Each row is a point on a tangle of strands that fork and nearly touch. The rows are in no order.
Two points are linked if the straight distance between their rows is under 78.1. Some points are linked to none.
q_81: [-11 -13   1  -4 -21  17 -24  -7  33  42  19  10   3  10  -8  -9  -2  10
  -3   8  -6   3  -8 -13  -3]
q_368: [ -1  42 -16  -5  16  48 -43   4   9  13  40 -12  33  35 -13  28  27  20
  -2  17 -46  21 -11 -25 -17]
q_696: [ 51   5  17  16  21 -31  12 -31  24 -28  23 -15  -1   1 -51 -35 -62 -32
  14  18  42 -15  15  12  17]
q_126: [-27 -17  11   2 -14   3  44 -20  13  -9 -25  10   6  24   8  -5 -18  16
 -72 -25  -3  24  18  22   0]
q_894: [  1  18 -18  23 -11  42 -33   5  45  19  34 -16   2 -16   2  22 -15  -1
  18  30   1 -42  21 -34 -16]
q_565: [  1  28  -4 -32  25   0 -13  13 -52 -10  13 -25  33  34 -21  -3  15  17
   0 -13 -26  33 -30  10   1]
q_154: [ 15  19   3   4  33 -13  37  -7  -6 -40   3 -46  -8 -22   7  -3 -32 -23
 -10   1  37 -12   7  12   7]
q_209: [ 19 -29  32 -18  16 -40  19 -29   0  -5  -6  27 -49 -11  16 -43   8 -30
   1 -14  50  -1  -5 -12   2]
q_885: [ 17 -26  41 -12  16 -45   9 -28 -11 -14 -14  48 -43  13  18 -41  33 -25
  -7 -28  26   9  -3 -24  -5]
q_878: [-23 -32  -1  -5 -23 -16  27  14 -36  -2 -49  -1   3 -19  12  12  10  11
   4 -22  -3   0 -18  45  19]
q_898: [ -9 -45  22 -13 -30 -26  16 -21   5  28 -31  39 -11  12   0 -28   9  10
 -15 -29  11  10 -18  19  12]
q_246: [-24  37 -22  35  -6  48  10  22  29 -18  -2 -17  12 -19  24  48  -2   7
 -12  16 -22 -17  32  -5 -27]
q_268: [  0   8 -17  29 -14  -5  -3  20 -12 -24 -32  34   3 -16  25  40  27  13
  23  -3 -41  -8  23  10 -14]
q_388: [-19 -23   7  12 -25  15  31  -5  51  30 -15  -6 -24 -37  17 -10 -21 -14
   8  19  41 -40  22  -1   8]
q_826: [ 24  -2  -6   7   9  -8 -21   8   4   4  18  -4 -21 -33  -2  -7  -6 -27
  43  23  26 -37   5 -26   2]
q_822: [ 22 -20  37 -14  24 -34  -8 -20 -14  -7 -13  42 -23  38   5 -47  45 -16
 -17 -30   6  31 -18 -24 -11]
q_386: [ 13 -28  24  -4   2 -29  28 -30  12  -3 -17   9 -35 -21   7 -27 -21 -23
   1  -3  49 -15   3  14  15]
q_287: [ -3  16   2 -24  23 -12  56  -9 -13 -31 -15 -51   5  -2   0  -4 -42   1
 -23 -16  32   5  10  38  17]
q_415: [ 32  -4  10   0  11 -37 -10 -15 -10 -12   3  21 -11   6  -7 -22 -10 -14
  13  -8   6  -4  -7  -7  -1]
q_711: [ -5  17 -17 -36   2  12 -24  18 -29  30  25 -44  24   4 -32  -2  -6  13
  26   6  -3  -3 -35  10  12]
q_261: [-32  10   4 -30   8  12  60  -3   4  -2 -11 -38  -5  -5   6  -9 -29   9
 -43 -20  39   7   9  20  13]
q_812: [-43  33 -10 -18   2  63  21  19  15  20  19 -44   2  -3  -1  11  -1  13
 -25   2   8   0   3  -7  -7]
q_675: [ 29  11   3 -20  22 -36 -17 -12 -49 -21  14  -3  27  45 -31 -16  -1   4
 -10 -23 -16  34 -30   3   5]
q_755: [  6   3 -22  17   1  18 -20  42 -19 -12 -11  18 -18 -45  36  39  45  -6
  52  15 -23 -28  29 -20  -9]
q_103: [  9  30 -12  13   2  42 -32   2  36  15  45 -32  -3 -12   3   6   1 -23
  16  35  14 -47  18 -59 -19]
q_426: [-15  -8  -6 -38 -14   4  -4   7 -15  40   9 -38   9  -5 -23  -8 -16  13
  21   1  14  -2 -37  23  22]
q_443: [ -5  14  -9  27 -10  11  -4   1   9 -14 -11  17  14   4  17  24   7  16
 -12  -1 -35   5  19  -3 -18]
q_700: [-26 -33  18  -8 -30  -9  46 -20  20  17 -31  14   1  11  10 -17 -16  12
 -46 -25  16  13   2  21  12]
q_175: [-15 -13 -16   0 -14 -18   6  28 -46 -11 -39  -6   6 -24   9  25  18   6
  26 -11 -22   0 -21  41  13]
q_735: [ -4 -11  -7 -20 -26  10 -38  -2   7  49  24  -1  22  17 -27  -6 -11  26
  12   7 -22  16 -26   2   9]
q_134: [ 13 -29  19   5   7 -19 -33 -38  48  -2  23  60  -2  54   0 -20   3   0
 -46  -1 -18  33  11 -35 -15]
q_569: [ -3 -16  -8 -24   0 -14  -4  10 -24  14  -1 -30 -12 -31  -9  -4  -6  -9
  39   8  23 -15 -31  22  20]
q_553: [-15   3 -11  26 -24  11  -6  -5  23  -7 -13  36  33  20   7  38  -3  33
 -29  -2 -53  18  20  12 -11]
q_973: [-24 -26  10   6 -21  23  23   2  39  37 -13  22 -31 -29  34 -12  18 -10
  -8   3  30 -21  12 -22 -11]
q_232: [-20  16 -25  28 -18  48 -16  25  34  14   6  -2   1 -24  18  42  15   5
  18  20 -17 -29  20 -20 -24]
q_552: [ 11  29  10 -40  35  12  -5 -11 -17   6  50 -43  10  27 -14 -33  13 -18
  -8   2  19  10 -37 -37  -4]
q_772: [ 29  16  -7  18  16  15 -25   5  18   1  35 -17 -11 -23   9  -4   4 -38
  35  33  29 -49  17 -57 -14]
q_342: [ 43  -2   8  -1  20 -38  15 -30 -14 -28   3 -21  -4  -3 -44 -25 -50 -22
  18   3  41  -2 -11  33  24]
q_619: [-26  14   1  -9   0  32  22   0  25  13   9 -14  -4   7  11  -9   1   6
 -41  -4  17   9   4  -9 -15]
q_130: [ 33 -22 -10   3 -24 -39 -36  13 -29  -6  -9  53  -1  -2 -21  15   6  15
  55  -2 -40  -8   7   7  13]
q_965: [ 16  -5  21 -15  13 -12 -18 -17   2  15  20  18  -6  40  -3 -36  24  -7
 -19 -14   0  32 -25 -24  -7]
q_270: [-26  -7  -1   9  -7  38   7  26   3  26 -26  22 -12  -6  25   6  59   6
   4  -6  -8  13  -9  -1 -17]
q_918: [-28  14 -15  22   2  40  22  37   2  -9 -20 -20 -20 -51  46  28  30 -21
   6  10  17 -23  21  -9 -26]
q_108: [-14   0  21 -15  25  20  18  18 -13   8  -6  -8 -32  -7  28 -28  59 -27
   0 -14  39  16 -27 -21 -16]
q_790: [ -7 -10   3   9  -8  12  35   0  38  16 -10 -38 -19 -41   5  -1 -40 -16
   7  17  50 -33  18  17  16]
q_429: [ 35 -10 -20   6 -19 -31 -42   7  -8   9  10  30   4  -9 -33   3 -11  10
  53  14 -21 -14  -9   4  15]
q_274: [  6  26  -7 -35  23   8   1  -4 -22   1  36 -50  14   7 -24 -14 -21  -3
   9   6  18   3 -23  -5  11]
q_611: [ 25   8  14 -25  24  -3 -21 -16  -3  13  45  -8   0  34 -14 -43  23 -17
  -5  -2  10  17 -34 -43  -3]
q_555: [ 21   4   5   0  22 -23  -9   7 -24 -19   1  11 -16  -6  12 -17  29 -22
  17  -4   6  -1 -10 -21 -10]
q_480: [-20 -38   4 -12 -35 -23  14   0 -36  18 -45  12  30  14  -8   6   8  26
  -2 -29 -26  17 -25  43  17]
q_442: [-44  10   3 -21   2  41  63  -1  19   8  -4 -22 -13   2  12 -14  -6   1
 -64 -24  33  15  14   3  -7]
q_821: [ 30 -20  15   3  -8 -22 -37 -30  41  21  33  37 -11  17 -31 -34 -29  -6
   9  20   4  -2   2 -25   8]
q_728: [ -5  29  -7  28  25  20  22  19  -6 -37  -7 -18 -23 -48  50  19  19 -33
 -10  13  27 -26  28 -21 -25]
q_452: [ -7  28 -21  51   1  19  23  17  24 -38 -15 -18   8 -35  29  39 -23   0
  -7  19  -6 -32  40   7 -18]
q_538: [ 30 -18  -2  12 -21 -25 -45 -12  15  25  26  32   8  13 -44 -15 -29   8
  31  17  -9  -3  -3  -6  17]
q_118: [ 23  -6   6 -24   7 -43 -16 -23 -45   0   5  -2  31  49 -51 -10 -35  21
  -9 -18 -16  33 -23  20  16]
q_376: [ -1 -33  27 -23 -16 -26  -8 -24   4  26  -2  29  -9  27  -5 -39   5   4
 -22 -23   8  27 -21  -2   4]
q_37: [-17 -16  11   5 -20  29  -9 -11  58  39  17  25 -22  -5  14 -13   5  -2
 -19  13  15  -9  13 -35 -12]
q_620: [-38  48 -23 -33  20  47  18  27 -21   3  16 -57  16  -1  -2  17  -4  12
 -12   6   4  -3  -6   7   2]
q_930: [-28   6 -13 -16   1  38 -17  36  -7  32   8 -33  -8 -28   7   9  34  -5
  29  14  11 -11 -25  -7  -6]
q_781: [ 29 -24  22  21   5 -70  15 -16 -30 -50 -40  41 -21  -3  -9   1 -19 -12
   9 -20   1 -12  25  28  15]
q_984: [ 13 -33 -13   9 -26 -32 -14  26 -32  -3 -28  46  -1 -25  -3  25  14  15
  57   1 -35 -17  11  24  24]
q_504: [-13 -31  21   4 -13   3 -16 -25  51  22   6  52  -2  42   7 -15  14  11
 -52  -3 -18  40   7 -19 -10]
q_344: [  6  -2   5  42  -1 -32  29   2 -11 -54 -43  24 -15 -26  30  27 -11  -2
   6  -4  -9 -21  42  24   0]
q_413: [ 32 -20  18  13   3 -61  -1 -17 -25 -25 -17  41 -15   9 -12 -15  -9  -8
   8 -21  -3   1   0   9   7]
q_824: [ 10 -28   5   0 -15 -32 -30 -30   6   6   5  28  36  57 -33   2 -34  30
 -32  -2 -42  38   4  11  12]
q_933: [ 19 -15  -8 -10   8 -16 -17  18 -29   4  -2 -11 -29 -44   3  -3  10 -28
  49  14  20 -21  -8  -5  16]
q_977: [ -1 -39  17  -7  -7 -32  45 -19  -3  -8 -41  -3 -28 -35  13  -9 -16 -18
   2 -10  43 -13  -4  37  25]
q_540: [ 40   8   9   9  37 -30  38 -27  -9 -51  -3 -46  -9 -17 -21 -10 -47 -35
   4  -2  48  -7  11  33  22]
q_207: [-26  13  -8  -7  -3  42  -4  35  -8  27  -5 -16   4  -9   7  12  46  13
  13  -2 -10   9 -22   2 -11]
q_127: [ 21  14 -15  12  -6 -13 -25 -10  -6 -10  15   1  35  26 -29  14 -40  26
   4   8 -36  10   4  17   4]
q_441: [  5  29  -9   9  32  -8  10  15 -46 -54  -4 -28   6  -9  18  13  23 -19
   2  -6  -5   6 -13  -2 -11]
q_836: [-21  42 -26   3  -2  39  -6   2  11 -11  18 -14  44  25  -5  38 -18  32
 -33  10 -48  17  22   6  -8]
q_447: [-34   3 -15  -1 -10  37   7  38  -8  19 -16 -33 -19 -56  31  23  33 -16
  22  14  18 -23  -4  -1  -8]
q_121: [ 31 -17  15   7   0 -32 -30 -40  33   1  26  46  -3  35 -18 -30 -24  -5
 -22   2 -10  13   8 -25   3]
q_592: [ -2  31  -7  24  22  13  28  15 -12 -51  -8 -27  -3 -19  36  17  11 -14
 -17  -1   3  -6  14  -5 -23]
q_531: [ -9  26 -17 -10  -2  47 -48  16  10  35  42 -27  22  20 -14  13  24  16
  22  18 -24  -1 -18 -24  -9]
q_922: [-36 -10   3   7 -21  45   8  11  33  38 -15  30  -9  11  20   2  44  15
 -20  -4 -13  21  -4  -9 -16]
q_30: [ -9 -11  -2  11 -15  -4 -19 -18  20  -2  -2  38  34  48  -5  20  -6  31
 -38  -5 -49  37  12   9  -6]
q_241: [  4  15  -4  -3  22  -5  -6  27 -39 -21  -6 -17   2  -8  14   5  38  -7
  18 -11  -9   8 -21   1  -4]
q_395: [-16  13  -4   5  -9  37  16   1  48  22  18 -51   4 -21 -10  -3 -47   0
  -3  18  32 -34  21   3   9]
q_831: [ 12 -28  12 -10 -20 -38  -8 -29 -10   8 -10  15  24  37 -41 -12 -43  24
 -19 -16 -15  30  -9  27  20]
q_795: [ 29  -4  14  39  13 -56  18  -7 -29 -70 -34  43 -22 -16  17  12  -9 -18
   9  -8  -3 -23  48  12   3]
q_406: [-19 -25  16   3 -21  12  -5  -8  30  28 -16  48  -6  23  13  -9  35  13
 -27 -10 -21  27   0 -14 -14]
q_239: [-14  -2 -24  15 -18  -6   1  33 -35 -16 -39  10   7 -29  24  41  26  11
  28  -2 -39  -7   3  29  -2]
q_684: [  6  43 -26   5  10  25 -38   1  -1 -15  43 -14  51  35 -20  37 -13  25
  -8  19 -56  16   5 -14  -8]
q_953: [-24  49 -15 -32  28  29  12  24 -47 -17   8 -45  32  23  -7  15   9  18
  -9  -5 -20  18  -9  13   1]
q_838: [ -1  14 -17 -29  -3  22 -46   9  -3  41  39 -19  31  25 -35  -2   2  27
  19  10 -23  13 -33  -6   6]
q_616: [  4   8  -7  48  -6 -10  25   1  16 -38 -27  13  -1 -27  21  25 -26   0
   2  13 -13 -25  40  20  -1]

A fork is a point with three links, a tip a point with one. Leave the first point through the second and follow the links. Name the first fork or tip that comes.
q_443 / q_553 => q_696
q_30 / q_553 => q_480
q_134 / q_121 => q_984
q_795 / q_344 => q_711
q_395 / q_790 => q_838
q_838 / q_735 => q_395

A fork is a point with three links. Follow the links from the first point to the second and name the forks in between, in order.
q_388 / q_452 => q_838 > q_711
q_836 / q_209 => q_838 > q_711 > q_965
q_37 / q_684 => q_838
q_781 / q_973 => q_711 > q_838
q_246 / q_838 => q_711
q_826 / q_209 => q_711 > q_965
q_885 / q_790 => q_965 > q_711 > q_838
q_977 / q_711 => q_965
